Each row is a point on a landscape with many valleys, with its height.
A ball rolls from a point to whichever of its 6 nearest points has the largest drop for the distance, and stops where none of them is lower. Distance is the straight distance between rows; heights are no part of it.
Vila: [161 141  81 164 142 138 115 101 155 123 159 113 154 129 111]  height 363
bebe: [124  69 141 110  69 101 179 148 132 151 137 127 109 140 153]  height 443
punez: [110 180 101 126 149 164 100 136 151 130 129 116 151 140  96]  height 481
vomas: [195 149  89 183 113 144 121  80 133 151 167 119 160 141 103]  height 83
der: [151 110  97 175 150 125 127 113 150 101 157 114 148 120 128]  height 532
podig: [138  61 112 169 164  99 131 102 132  79 129 132 109  95 163]  height 541
ruma: [107  54 128 125 120  98 153 151 139 110 136 114 108 110 163]  height 528
pofel: [160  70 122 159  93 110 162 129 134 120 167 131 132 138 139]  height 406
luzuz: [134 132 110 140 128 143 136 130 144 131 148 121 132 143 119]  height 505
sifi: [186 100 123 159  88 132 158 106 115 146 172 137 129 153 119]  height 320
lef: [114 174 161  87 101 142 138 153  95 160 112 156 122 158 103]  height 117
loma: [139  71 109 185 196  89 124  88 107  75  96 143  91 107 180]  height 478
zomop: [133 147  89 172 201 125  95  71 159  90 126 112 133  99 132]  height 551
sir: [180 133 127 148  83 153 153 105 118 157 160 149 105 158 114]  height 273
besi: [148 176  79 150 136 169 110 100 155 152 145 116 151 142  95]  height 323
begud: [121  43 126 137 109  90 156 137 132 108 143 115 111 114 165]  height 492
meluv: [ 82 108 174  74  89  93 156 184 107 160  99 117 132 134 146]  height 289
gapi: [ 70  58 151  85 137  81 130 155 116 104  85 106  95 101 193]  height 524
fidur: [126 169 204  71  88 127 137 144  67 177  96 176 100 134 118]  height 431
vibu: [106 144 184  73  90 117 154 173  89 169  99 149 126 145 115]  height 303
nomed: [ 95 162 164  70 126 114 126 187  89 140  98 141 155 133  93]  height 396
Vamuf: [146 150 109 135 117 157 131 127 138 147 147 133 126 156 109]  height 405
tetot: [ 84 129 133 101 161 123 114 165 138  95  99 116 128 117 131]  height 594
Gar: [157 173 144 116  92 179 133 104 104 165 133 162  92 153 111]  height 356
vas: [137 128 136 122  92 137 161 141 124 146 144 129 107 153 128]  height 411
lov: [119 153 209  67  69 121 150 143  80 191  88 170  94 137 139]  height 319
Kugo: [189 157 101 155  99 173 131  79 119 168 160 145 118 152 106]  height 126
Simeg: [171 184 107 129 103 186 112  84 122 172 145 148 115 153 100]  height 236
fonob: [100  72 154  85  74  86 167 161 132 150 121 112 116 130 168]  height 393
noru: [ 81 120 150  89 132 115 128 175 126 115 104 118 132 125 130]  height 479
Dinub: [103 165  95 142 188 146  83 107 172  99 112 107 146 106 118]  height 584
Kapak: [137 152 166 101  84 154 142 132 104 175 123 164  84 153 129]  height 329
Raru: [168 110 104 203 196  97  94  52 130  79 127 123 144  97 155]  height 136
niz: [204 116 108 195 105 128 118  83 112 126 175 126 181 141 112]  height 288
ked: [106 200  77 141 173 156  77 100 171 129 121 102 172 113  94]  height 511
saf: [148 189 179  91  95 174 109 106  91 170 127 182  75 136 110]  height 69
das: [103 146 111 129 154 145 113 140 160 107 126 114 137 125 118]  height 628
ket: [110 105 128 121 116 121 149 158 141 121 134 120 117 130 135]  height 544
gotir: [122 184  78 138 154 163  90 106 168 132 134 107 161 125  96]  height 447
Fek: [ 74 119 173  53 140  75 134 196  89 126  87 122 159 109 119]  height 529
Sug: [ 84 172 139  80 161 123 112 183 112 109 101 131 161 121  90]  height 573
merid: [113 158 112 124 134 153 114 139 152 128 134 119 138 141 107]  height 545
bize: [124 118 189  90  57 118 170 143 105 184 112 149  91 147 150]  height 81
rap: [114 154  93 143 169 152 103 120 169 108 131 108 142 120 120]  height 607
Gasor: [184 102 109 211 140 111 104  84 129  90 165 117 182 108 129]  height 409
gez: [156 101 106 192 185 103 108  78 141  79 141 125 142 101 146]  height 332
nef: [104 113 113 140 182 122 118 121 150  85 108 116 110 103 153]  height 731
perus: [ 92 160 122 106 154 144 105 161 145 105 112 122 136 121 115]  height 615
takid: [158  62 113 178 132 108 138 116 131  96 157 119 139 111 144]  height 476
Vuri: [ 98  92 130 121 158 114 132 145 140  93 109 114 100 105 158]  height 660
mupo: [ 60  95 166  70 140  89 125 181 113 102  89 107 128 103 159]  height 444

For each start below, name the point where the ball stops.
vas => vomas
nef => Raru
Simeg => vomas
mupo => bize
Fek => bize
sifi => vomas
der => vomas
ruma => bize
bebe => bize
Sug => lef
takid => Raru
